Points on a hilly landscape, in no order, each with its height.
From any point a ball rolls to the lowest of the 2 points nearest to it. It stops when none of these is lower. Distance is the straight distance between rows; heights are no part of it.
didir height 450: [116 150  96 143 106 121  93 134 191 134 134 198 139 104  89 156 143 132
 111 118  85 126 120]
Bom height 410: [134 128 119 108 152 151 116 177 142 111 158 105 112 132 107 149 130 138
 116 153  54 121  89]
Big height 516: [155 136 114  99 121 128 166 130 153 142 177 110  70  73 201 121 126 122
 132  71 119 156 177]
gil height 657: [171 114 119 122 219 167 154 101 151 138 146 136 112  51 128  87 141 137
 137 198 116 125 147]
puni height 467: [150  89  87 102 107 140 125 123 150 159 172  70  70  82 159 136 165 137
 175  70 119 107 149]
Fadab height 537: [137 139 150 173  99 123 122 145 132 159  81 233 195 128 141 128 115 122
 111 168 132 151 114]
zateg height 341: [149 138 159  90 110 126 147 170 149 115 171 100  97  63 168 123 206  97
 138 113 150 167 147]
diro height 276: [121 109  62 108 131 165 113 127 127 152 144  84 107 144 141  87 165 170
 116 121  92 144 129]
fifom height 404: [ 93 157 128 108 118 163  86 143 134 125 145  94 120 111 179  85 115 141
 138 146 106 155 151]
moda height 297: [159 151 123 162 142 148 155  59 105 149 131  89 128 103 166 140 138 145
 169  71 154 120 146]
valo height 473: [188 142 165 121 157 125 139  79 130 128 127 167 203 120  90 138 169  83
 110  93  99 143 134]
ges height 499: [ 45 128 154 166 103 120 130 133 114 140  80 125 146 168 143  90 141 152
 159 178 138 101 108]
vateb height 470: [ 40 128 152 176 121 130 103 143  98 162 122 137 151 147 150  88 123 135
 105 190 104 111 124]
vado height 253: [134 134 147 132 123  92  73 186 109 141 172 145 138 111  96 139 156  59
 117 211  73 117 157]
mus height 241: [141 128 126 155 120 133 194  75  95 127 118  71 108 144 182 144 131 127
 173  45 151 116 145]
koruz height 223: [136 147 143 116 176 144 170 122 114  90 156  60 135  92 164 117 178 131
 123 114 129 163 150]
Sose height 366: [130 150  95 117 140 132 125 191 122 118 165 100  99 127 118 159 118 145
  71 152  99 119 100]
gufi height 367: [111 143 103 110 121 133  72 166 140 128 159 104  88  87 150 116 129 106
 129 158  90 126 145]
Virek height 449: [ 96 139 165 110  99 116  98 145 124  88 122 116 114 166 117 146  42 119
 123 125 148 116 123]
Sotiv height 506: [136 156 140 145 101 117  93 171 136 168 126 217 140 126 127 162 108 118
 100 162 142 138 127]
Zeped height 177: [132 108 109 126 141 117  94 111 154 102 155 163 180 137 104 157  69 149
  88 154 104 159 112]
munel height 303: [128 164 176 129 150 152 134 158 136  99 131 121 116  98 155 140  99 102
 140 133 137 159 157]
Rufe height 242: [ 93 180 169 111 103 106 161 192 108  88  81 128  76 169 142 116  93  93
 116 114 135 131 136]
kegi height 394: [168 125 113 170 123 124 141 123 162 126 101 165 157 130  87 201 116 124
 120  69 141 121 116]
lifed height 602: [210 129 130  94 198 108 156  78 112 138 180 147 128  51 111 139 130  95
 121 126  97 139 136]
mas height 70: [ 96 102  78 179 119 120 152 105 113  94  60 139 162 213 146 102 128 168
 153 151 142 113  58]
kita height 533: [191 118 161 112 126 112  89 100 149 128 165 180 181  91  78 171 104  99
 135 133 132 146 100]
dif height 642: [168 110 136 135 210 153 137  88 153 149 123 176 151  70  92 105 147 154
 129 197 135  99 131]
menem height 243: [110 154 126  85 123 125 157 173 112  91 151  68  88 153 169 107 107 155
  88 138 140 140 122]
zut height 321: [153 121 137  98 134 119  74 142 125 134 166 130 119  85 104 123 144  84
 125 181 105 144 140]
tizi height 625: [157 134 126 144 182 144 141 110 131 161 128 158 135  71  73 146 169 147
 108 191 174 106 134]
sinu height 174: [128 153 136  99 106 103 156 171 107 109 101 117  73 145 147 126 111  95
 119  94 169 151 141]
Gek height 141: [ 85  79  76 194  96 109 131 109 110 155  55 167 187 182 148 110 138 153
 123 152 140  93  84]
zof height 345: [ 70 170 153 132 113  98 113 132 146 122 109 165 121 167  70 135 133 102
  99 103 123 116 155]
sev height 408: [121 144 138  93  87  88  93 116 124  89 129 106 173 160 114 163  50 107
 104  83 134 112 100]
lezir height 379: [160 116 159  90 104 139 170 164 123 133 144 100 109 104 188  97 181 127
 159 123 178 175 132]
ladi height 503: [193 106 163 107 132 118 134 108 151 119 122 187 207 114  79 135 148 112
 115 143 120 157 123]
Mef height 352: [180 148 152 126 146 155 153  50 133 153 156 113 125  68 130 107 179 139
 187  96 148 120 153]
rokek height 701: [137  92 127 117 161 150 151 158 139 133 159  85  70  86 127 159 108 148
 156 146 157 117 138]
Rogi height 558: [176 122 154  89 137 106  89  84 127 141 171 146 148  60  94 159 149  74
 162 115 128 131 110]
mel height 57: [111 152 107 145 101  92  68 184  98 151 149 156 168 122 168 135 106  82
  76 202 101 131 136]
moza height 426: [180 138 136 117 148 152 135 120 119 175 108 160 130 105 124 109 148 116
 131 125 152 156 164]
gosed height 485: [121  85 111 156 103 163 107 117 130 158  93 134 114 161  94 112 131 155
 171 122 130  95 137]
Kudel height 178: [143 132 118 140 101 133 194 121 110 114  84  96  78 173 170 107 126 129
 165  44 133 121 151]
dip height 563: [103 134 150 147  80  92 124 119 154 109  75 223 197 163 123 113 102 130
 116 128 130 154 123]
zab height 505: [131 108  91 144  70 148 112  71 139 136 107 131 118 190  97 102 117 154
 167  67 145  83 116]
tarup height 315: [144 138  68  94 163 148 111  87 134 154 180 120  99  99 131 105 166 147
 114 121  75 158 110]
puva height 370: [ 98 127 142 106  93  83 117 111 115  79 116  76 161 167  92 154 100 101
 130  60 136  98 100]
tibud height 418: [105 143 105 133 116 118 106 109 190 127 151 143 114 120  75 164 133 128
 131  75  71  91 115]
Nisid height 327: [124 103 179 107 127 102 134  92  90 102 137  81 122 163  85 157 124 107
 142  80 145 114 118]
zes height 543: [ 99 139 156 168 138 142 136  82 147 114  93 102 139 128  96 133 171 139
 180 126 177 115 109]
robi height 677: [183  71 143 107 156 158 167 171 143 157 158 132  92  82 123 138 128 123
 139 141 136 116 159]
Pef height 131: [130 173 156 155 157 139 177 128 110  85 119  80 124 114 188 138 158 131
 151  96 139 153 116]
lege height 491: [153 111 114 102 109 131 148 100 117 166 165  72  89 100 200 133 108 131
 157  52 101 123 150]
tes height 208: [107 104 146 126 144 139 158 147  98  94 105  70 129 184 123 135 151 148
 151 120 124 117  82]
Tir height 383: [ 98 139 139 137  85 124 117 141 169 136 111 136 114 158  70 147 114 114
 130  69 105  87 135]
sab height 361: [103  99 146 141 130 136 102 164 137 143 152 144 144 139  94 140 132 144
 104 176  76 100 111]
Kobu height 227: [122 102  95 123 136 153 144 148 105 148 116 123 105 181 147  85 117 172
  93 131 109 138 134]
gul height 520: [150 141 113 140  86 135 119  40 127 146 122 144 133 171 125  93 121 156
 169  66 168 127 130]
kozag height 536: [155 129 113 157 119 151 142  19  94 123 122 113 139 158 119  91 144 170
 167  95 197 115 111]
nit height 653: [191  87 137  86 169 137 158 155 138 133 174 116  93  55 151 121 161 102
 147 138 100 149 172]
dor height 176: [ 88 121 130 105 115 113 179 194 125 117 125  91  87 154 170  90 141 149
  87 146 164 159 151]
Zera height 225: [122 160 118 123 116 118 143 105  97 105  99 114 141 176 144 134 124 124
 123  77 159 143  87]
gid height 605: [135 129 128 126 169 110 132  94 129 139 147 126 107  80  68 160 150 119
 104 147 191 121 138]
mal height 173: [122 121  96 111  96 139 150 153 102 149  73 142  93 212 150  83 115 137
 126 104 110 131 121]
riron height 439: [167 140 137 159 151 129 156  92 150 117 140 158 173 116  80 178 164 109
 123  78 109 132 112]
rivu height 100: [110 130 107  85  93  83 164 193  95 118  91 108  81 157 170  92 123 105
  84 124 171 158 141]
bup height 438: [ 48 152 133 137 123 147 102 151 130 152 124 113 113 134 168  66 108 149
 107 183  91 122 173]
Fiku height 384: [127  89  81  88 174 123 107 139 141 121 179  98  71  45 156 110 150 118
 113 189 138 150 150]
latuk height 342: [101 110 116 163 112 101 139 101 169 123 113 189 205 157  73 130 178 181
  99 149 111 132 103]
tik height 163: [125 145 122 153 118 131 113 134 122 118  84 138 155 158 151 143 111 119
 122 130 155 146 101]
Sav height 301: [ 63 180 180 130  88 115 129 158 138 114  85 146 104 167 117 110 123 103
 140 110 128 130 140]
nibet height 376: [ 79  85 131 184 114 118 137 123 153 174 126 188 190 152  88 108 188 177
 111 159  82  90 105]
Kebu height 353: [148  93 122 160 109 123 132 128 154 120  88 149 181 158  94 170 134 128
 138  76 137 111  79]
lav height 363: [156 150 164  92 151 131 101 146 109 108 167 118 111  90 153 132 118  90
 132 168 126 175 166]
toki height 413: [147 125 125 126 103 146 179 146 129 131 120 106  89 124 175  98 166 155
 176 122 184 143 118]
kofa height 747: [ 70 117 107 174 143 147 116 128 124 130  92 105 126 144 135 134  78 148
 118 145 156  93 154]
lanir height 481: [123 135 166 108 107 134 137 155 124 113 129 112  78 178 128 130  54 150
 150  97 131 118 119]
kizog height 511: [123 111 165  87 112 136 145 157 124 110 132  74  95 156 144 116  95 125
 167  96  94 137 154]
Mana height 142: [112 113 125 131 137 119 145 130  87  83  74 102 159 206 136 118 131 155
 153 153 136 125  52]
Vut height 302: [138 160 114 100 148 128 145 155 118  88 171  74  93 130 144 152  96 149
  78 125 122 133 132]
Mube height 109: [130 141  85 122  84 135 187 142 108 127  77 133  68 203 147 117 114 142
 136  58 138 101 126]
lor height 233: [136 105  99 137 152 138 103  83 157 137 139 166 168 123  97 130  98 176
 114 156 135 137 124]
Kaso height 82: [148 139 144 141 143 138 104 126 125 103 119 153 164 154 116 161  95 112
 116 130 120 151 124]
Mopig height 633: [191  94 128  86 207 139 171 104 127 130 181 114  90  37 144  99 133 122
 126 141 101 137 164]
sus height 782: [ 79 177 102 131 113 129  68 148 143 121 111 128 136 131 146 122  43 121
  85 160 135 114 155]
sonoz height 538: [120 108 157  98 107 121 112 189 111 105 121  85 103 158 143 119  91  82
 132 140  91 130 170]
liveb height 564: [142 134 145 110 150 128 144  80 114 159 153 129  67  99 100 134 111 122
 130  78 144 113 189]
Puze height 574: [132  95 158 142 112 110 129 205  87 147 111 133 124 143 137 137 108  71
 101 164  96 138 176]
Rete height 166: [137 118 110 146 121  95  73 182  98 159 172 181 154 111 119 143 133  90
  86 218  95 127 129]
lidam height 316: [121  93 130 144 174 143 110 131 156 131 150 178 120  96 104 136 118 134
 121 180  70 105 127]
Sez height 794: [ 64 156  92 151 122 130  55 122 150 118 106 132 179 120 142 122 100 136
  99 171 111 117 123]
dusi height 277: [ 98 110 175 117 149 119 138 141 105  92 126  63 128 152  80 150 133 117
 125 124 117 121 131]
busu height 222: [114 196 148 140 143 148 149 146 127  89 130  84 122 104 179 155 104 125
 141  94 113 136 125]
nuso height 390: [141 125 123 163  90 111 148 127 140  90  75 146 199 171 118 171 153 111
 175  68 136 122  52]
Petu height 554: [131 122 149 156 147 135 150  50 109 117  97 104 140 138 108 120 149 133
 195 111 204 120 131]
selob height 268: [136 168  99 124  81 102 122  80 130 102 125 140 169 162 119 134 133 144
 125  85 161 148  60]
Balu height 766: [ 95 136  84 147 135 136  92 115 147 121 103 132 130 127 105 163  46 118
  96 120 122  98 155]
zonob height 272: [123  90  78 146 174 147 103  89 171 133 146 175 135  97  94 138 111 163
 128 161 103 105  99]
Bamo height 287: [140 148 151 109 161 123 151 139 119 107 186  72 108  79 139 152 187  91
 129 112 116 141 151]
zel height 576: [208 147 139  82 163 135 107  91 119 159 171 160 139  55 116 122 156  85
 153 127 106 139 108]
Rirop height 304: [125 146 106 147 104 110 137 112 147 101 100 178 173 181 103 127 171 159
 107 112 142 159  69]
rom height 389: [198 128 173 117 155 152 135  88 120 154 123 118 146  82 128 110 149 119
 169 115 166 138 152]
timev height 586: [113 153 120 112 152 119 112  73 126 124 163 111  98  82  97 169 126 117
 119 102 162 115 156]
kases height 725: [ 98 113 104 146 157 144 137 168 137 128 132  96  78 103 146 151  90 140
 113 159 143  92 159]
fis height 220: [ 51 101 109 169  80  83 102 140 134 131  96 173 218 159 172 139  64 156
  98 176 143 106  88]
Kivu height 460: [153 102 136 143 129 159 123 122 139 173 103 152 124 125 104 113 152 140
 156 144 116 122 146]
vumo height 351: [128 132  74  87 163 131 118 124 138 132 205  92  71  57 148 101 176 144
 115 144 121 152 123]
daduk height 165: [ 50 107  82 164  90  84 108 130 105 139  59 161 200 183 154 118  99 141
 112 160 133 100  74]
Boso height 443: [138 121 118 123 107 165 141 135 160 137 158  76  79 119 162 101 178 161
 181 107 137 130 119]
supe height 606: [153 108 160 111 130 119 122 165  74 146 117 145 132 153 121 115 138 104
  94 186 127 156 145]
bofe height 179: [ 85 132 114 159  80  79  90 176 111 150 117 191 195 155 160 142  83 123
  75 182 118 115 110]
bolub height 480: [126 161 122 134  75 118  93 172 153 159 132 188 122 145 112 150 131 128
 100 129 118 126  92]
Tepop height 628: [179  93 170  87 164 137 122 126  81 135 136 100 136 132 101  91 159 126
 106 174 122 150 156]
Nul height 539: [135 140 122 119 135 147 143 129 149 147 139 143  57  91 146 124 129 134
 130  79 129 147 195]
Fal height 521: [ 73 104 145 170 129 151 125  97 118 128  85  97 145 161 129  99 142 159
 177 169 169 103 110]

For each start below, name the point where the ball stops.
sab: Kaso
dip: Kaso
puni: Pef
gul: Mube
zel: Kebu
nibet: Kaso
tizi: Pef
Virek: mas
Fadab: rivu
Fiku: Mube

Call two points neighbours if one is among the 2 nearest of the other. Go from one point of each pair to the other, from neighbour to neighbour, staying as low as possible. Name the highest point that can't be avoided.
mel / Mube: Fiku
Kebu / mas: gil
Pef / mas: lav
Kaso / rivu: Bom
mas / mel: fis
